Each scene shows the same named points in several views. A view is turned or mirrored, shifted and resized as a whole, has a little noise and may leave points out.

Scene 1
View 1
pufat: [ 12 -10   7  13  35  13  23  -8  -9 -10 -33  -4  -4   7 -28  -8   6   7
  17  -4 -23   7 -20]
koma: [ 22 -28   8   7 -14  -3  23  -6  -6 -10  -8  -5  13  -3   8  16  30  11
   9   4  16   4  16]
rer: [ 60 -17 -21  -6 -30  13  34  22 -31 -76 -23  10  -7   9 -14 -11  39  -1
  48  14  12 -13  25]
sogu: [ 54  -8 -20  -9 -18   0  24  17 -16 -57  -8  18  -4   5  11   5  20   4
  17  18  24  -4  17]
nin: [  5 -28  17  19  15   2  28 -37   2   3 -15 -18  14 -17 -29  -7   7   8
  22  -1   5   3  -4]
faku: [  9 -16   1  19  30  -3  15 -32   3  23 -26 -26   7   2 -15  -5   7   5
   4 -14  -3   1 -16]
nul: [ 18 -16   7   8  14   7  19  -1 -12 -11 -32  -4  -4  11  -9   5  21   7
  13  -2 -13   5  -6]
rezus: [ 25 -16  -3   5   2  -3  15  -3  -7  -5 -20  -7   2   8   9  10  23   7
   3   0   7   1   2]
runo: [ 16 -13  11   5   3   9  28  24  -6 -17   5  16  22  11   8  20  25  19
  -3   0  -1  23   6]
goduk: [ 25 -17 -10  11  -6   0  24   6  -2   1   2 -11  28  12   8   6  34  10
   0 -13  16   8  12]
mase: [ 30 -13 -10   6   5  -4  19 -11  -2 -10 -10  -8   9   1   3   2  14   6
   5   0  16  -1   2]
dig: [ 12 -15   2  17  24   6  25 -20  -1   1 -18 -15  12  -1 -25  -9   9   7
  14  -8  -6   5 -11]
Bor: [ 13  -3  -5  13  35   1  17 -10   6  12  -8  -6  15   8  -5   1  -1  10
  -9 -12  -2  13 -19]
bimuv: [ 25  -8 -13  12  20  -5  19 -20   6   0  -6 -11  14  -2  -6  -6   2   5
   1  -5  16   2  -8]
fom: [ 22 -12  -9  16  20   7  25 -14  -5  -5 -22 -17  12   7 -25 -16  15   3
  19 -12  -3   0 -10]
nebob: [ 27  -2 -18   8  28 -13   7 -33   9  10 -13 -12   0  -4   6  -1 -12   3
 -10   0  22  -5 -17]
View 2
runo: [-10 -10 -11  -3  -6 -13  -3  -1  -8  -2  -1   1 -25 -12  -1  17  -3   4
  12   4  19   9   6]
dig: [ -2  -4   4   1   9   1  -9 -14   4   4   1   4   2   8  -2   5  -3   5
  12 -17   4   9  -1]
goduk: [ -8   5 -10  -2   0  -7  -5  13  -6   8   1  10 -16  -9   0  11   2  -7
   7  -8   9  13   3]
bimuv: [ -6   2  -4  -1   4   1 -12   0   0   1   2   7   4  -1  -9  -8  -1   1
   8 -14   6  12   6]
Bor: [ -9  -4  -7  -9   9   3 -11  -8  -3   3  -7   0  -1   3 -15  -3  -7   3
  12 -17  15  12   4]
sogu: [ -4  -3  -9   7 -24 -11  -6  11  -7 -16  10   6  -4 -18   9   6  28  10
   9  16   5  14  16]
mase: [ -3   3  -4   2  -3  -4 -10   5  -3  -1   3   4  -1  -6  -3   0   6  -2
   8  -6   4  15   5]
fom: [ -5   0   0  -1   7   4  -7  -7   2   6  -1   7   5   8   1   7   7   5
  10 -17   4  10   1]
pufat: [ -2 -12   4  -2   7   3  -8 -24   1  -3  -3  -5   6  13  -1  11   4  13
  15 -12   8  10   0]
rer: [  0  -3   0  14 -25  -8   0   5  -2 -13  16  13   1  -9  30  24  44  15
   7  17  -4   9  13]
rezus: [-1  1 -4  0 -3 -5 -9  3 -6 -1  0 -4 -4 -5 -3  9  7 -4 10 -4  4 19  2]
nul: [  0  -7   1  -1   1  -2  -7 -11  -4  -2  -2  -8  -2   4   1  17   9   4
  13  -4   6  16  -1]
koma: [  1   2  -1   7  -6 -13  -9   8  -6   1   8   0 -15 -12   2  11  -1  -8
   9   2   1  16   1]
View 3
koma: [ -7  -9   2 -10   3  -2   4  -4  -5   1  13  -9   3   3   3  11  -2  11
  12  12   3   4 -10]
faku: [-7  0  5 17  8 10  2 -6 -1 -5 -4  7 -1 10  7 -6 -5 -6 16 -1  6 12  0]
goduk: [-15  -5  -4  -9   2  -9   5  -5  -6  -4   5 -13   4  11   5   4   1   3
  12   6   3  12 -16]
Bor: [ -4  -5  -3  10   9   4   0  -9  -1  -2 -10  -6  -1   5   8  -6   5 -12
   7  -3  10  14  -7]
runo: [ -1  -9  -6 -11   4  -7   2  -4  -3  -3  10 -22   4  -5  11  11   8  -5
   3  14  10  14 -15]
nin: [-4 -6 17 12 14  5 -3  1  4 -6  8  6 -1  5  2  1 -9 -3  8  3 -3  7  2]
mase: [-9 -9 -5 -5  8  3  0 -4 -7  0  0 -7  2  4 -1  1  0  7 10  3  3  3 -7]
nebob: [ -6 -10   0   6   9  10   0 -12  -5  10 -18   2  -3   8  -3 -11   1   4
   8 -12   6   0  -4]
sogu: [-10 -16 -21 -27  11   4  -9   4 -15  -2   8 -22   6  -8  -8   8   5  16
   3  11   1  -8  -8]
fom: [-12  -2  -4   6  13   7  -5   3  -5 -15   1  -2   2   6   3  -4  -4  -7
  11   3   0   9   0]
rer: [-18 -10 -25 -28  16   8 -15  19 -19 -21  22 -20   9 -10  -9  11  -1  16
   8  20  -8 -11   0]
rezus: [-6 -6 -6 -3  4  6  2 -7 -7  1  2 -7  3  3  5  4  1  7 13  7  8  6 -8]
nul: [ -2  -3 -10   3   8  13  -2  -1  -7  -9   8  -6   3  -4   9   4   0  -2
  14  12   8   8   0]
bimuv: [-10  -7   0   3  10   3  -1  -5  -4  -1  -7  -4   0   7  -1  -5   0  -1
   7  -4   3   6  -6]
pufat: [  0  -1  -7  13  16  17  -8   2  -3 -15   3  -3   0  -5   9  -2   0 -14
   9   7   7  10   5]
View 4
goduk: [ 18 -17  18  -9   7 -14 -12  -7   1   2   0  -9 -10   7  -6  -5   9   2
 -26  22   6  -6  -7]
koma: [ 24 -17  13 -12   5  -6   0  -9  10   2   6 -13  -2   1   1  -4   0  -1
 -26  11  14  -9 -11]
rer: [ 10  -4  37   0   0 -17  -7 -29  15  30   3 -17 -21  13  26   7  15  15
 -25 -31  35 -19  -4]
bimuv: [ 17  -3   0 -15   6  -3  -7   5   4   3 -11   8 -11  -2   3   0   4   2
 -12  21   8   1   8]
rezus: [ 12 -15  10 -12   3  -4  -4  -1  16   5   8   1  -8   2   1  -1   4   2
 -24  14  11  -8  -1]
nul: [  4 -13  13  -2  -9   1  -3   1  18   3   6   0  -6   9   0  -4   6  10
 -20  10   8  -6  10]
runo: [  8 -15  12   1  -1 -16   6  -5   2  10   9 -14  -4   2  -2  -5  10   8
 -24  15 -11  -6 -20]
nebob: [ 17  -2 -13 -27  13   1  -6  14  10   4  -9  23 -12 -11   5   4  -1  -4
 -11  26  12   2  11]
Bor: [  5  -6  -4  -9  -1  -1  -3  13   4   0  -7  12  -8  -1  -5  -4   6   7
 -11  30  -7   5   8]
nin: [ 25  -5   2  -8 -10  12   4   2   7 -13 -15  -7   3   2   3  -9  -9   3
  -6  13  14   3  18]
sogu: [ 11  -5  18 -10  12 -21   0 -18  12  31   7  -6 -18  -1  21   9  13   7
 -26 -12  20 -15 -17]
pufat: [ -3  -5   6   4 -19   9   3   8  16   2  -4   5  -6   8   4  -4   5  17
  -8   9   3   0  22]
fom: [  9  -5  12  -4  -7   2 -10   1   7  -1 -12   2 -11  10   2  -4   7  10
 -12  13  12   0  20]
faku: [ 14 -10   0 -11  -6  11  -7  12  13 -12  -8  10  -4   5  -6  -6  -2   3
 -12  28   9   3  24]
mase: [ 17  -8   7 -15   7  -7  -6  -2   9   7  -3   2 -11  -1   4   0   4   1
 -19  13  14  -5   0]
dig: [ 12  -5   5  -4 -10   6  -3   5   7  -5 -12   1  -6   5   0  -6   2   9
  -9  16   7   2  18]

Which points are out of place in each view (at most two, in the order of its rows)? Write none if all are in place.
view 1: nebob
view 2: fom
view 3: rezus
view 4: goduk, nul
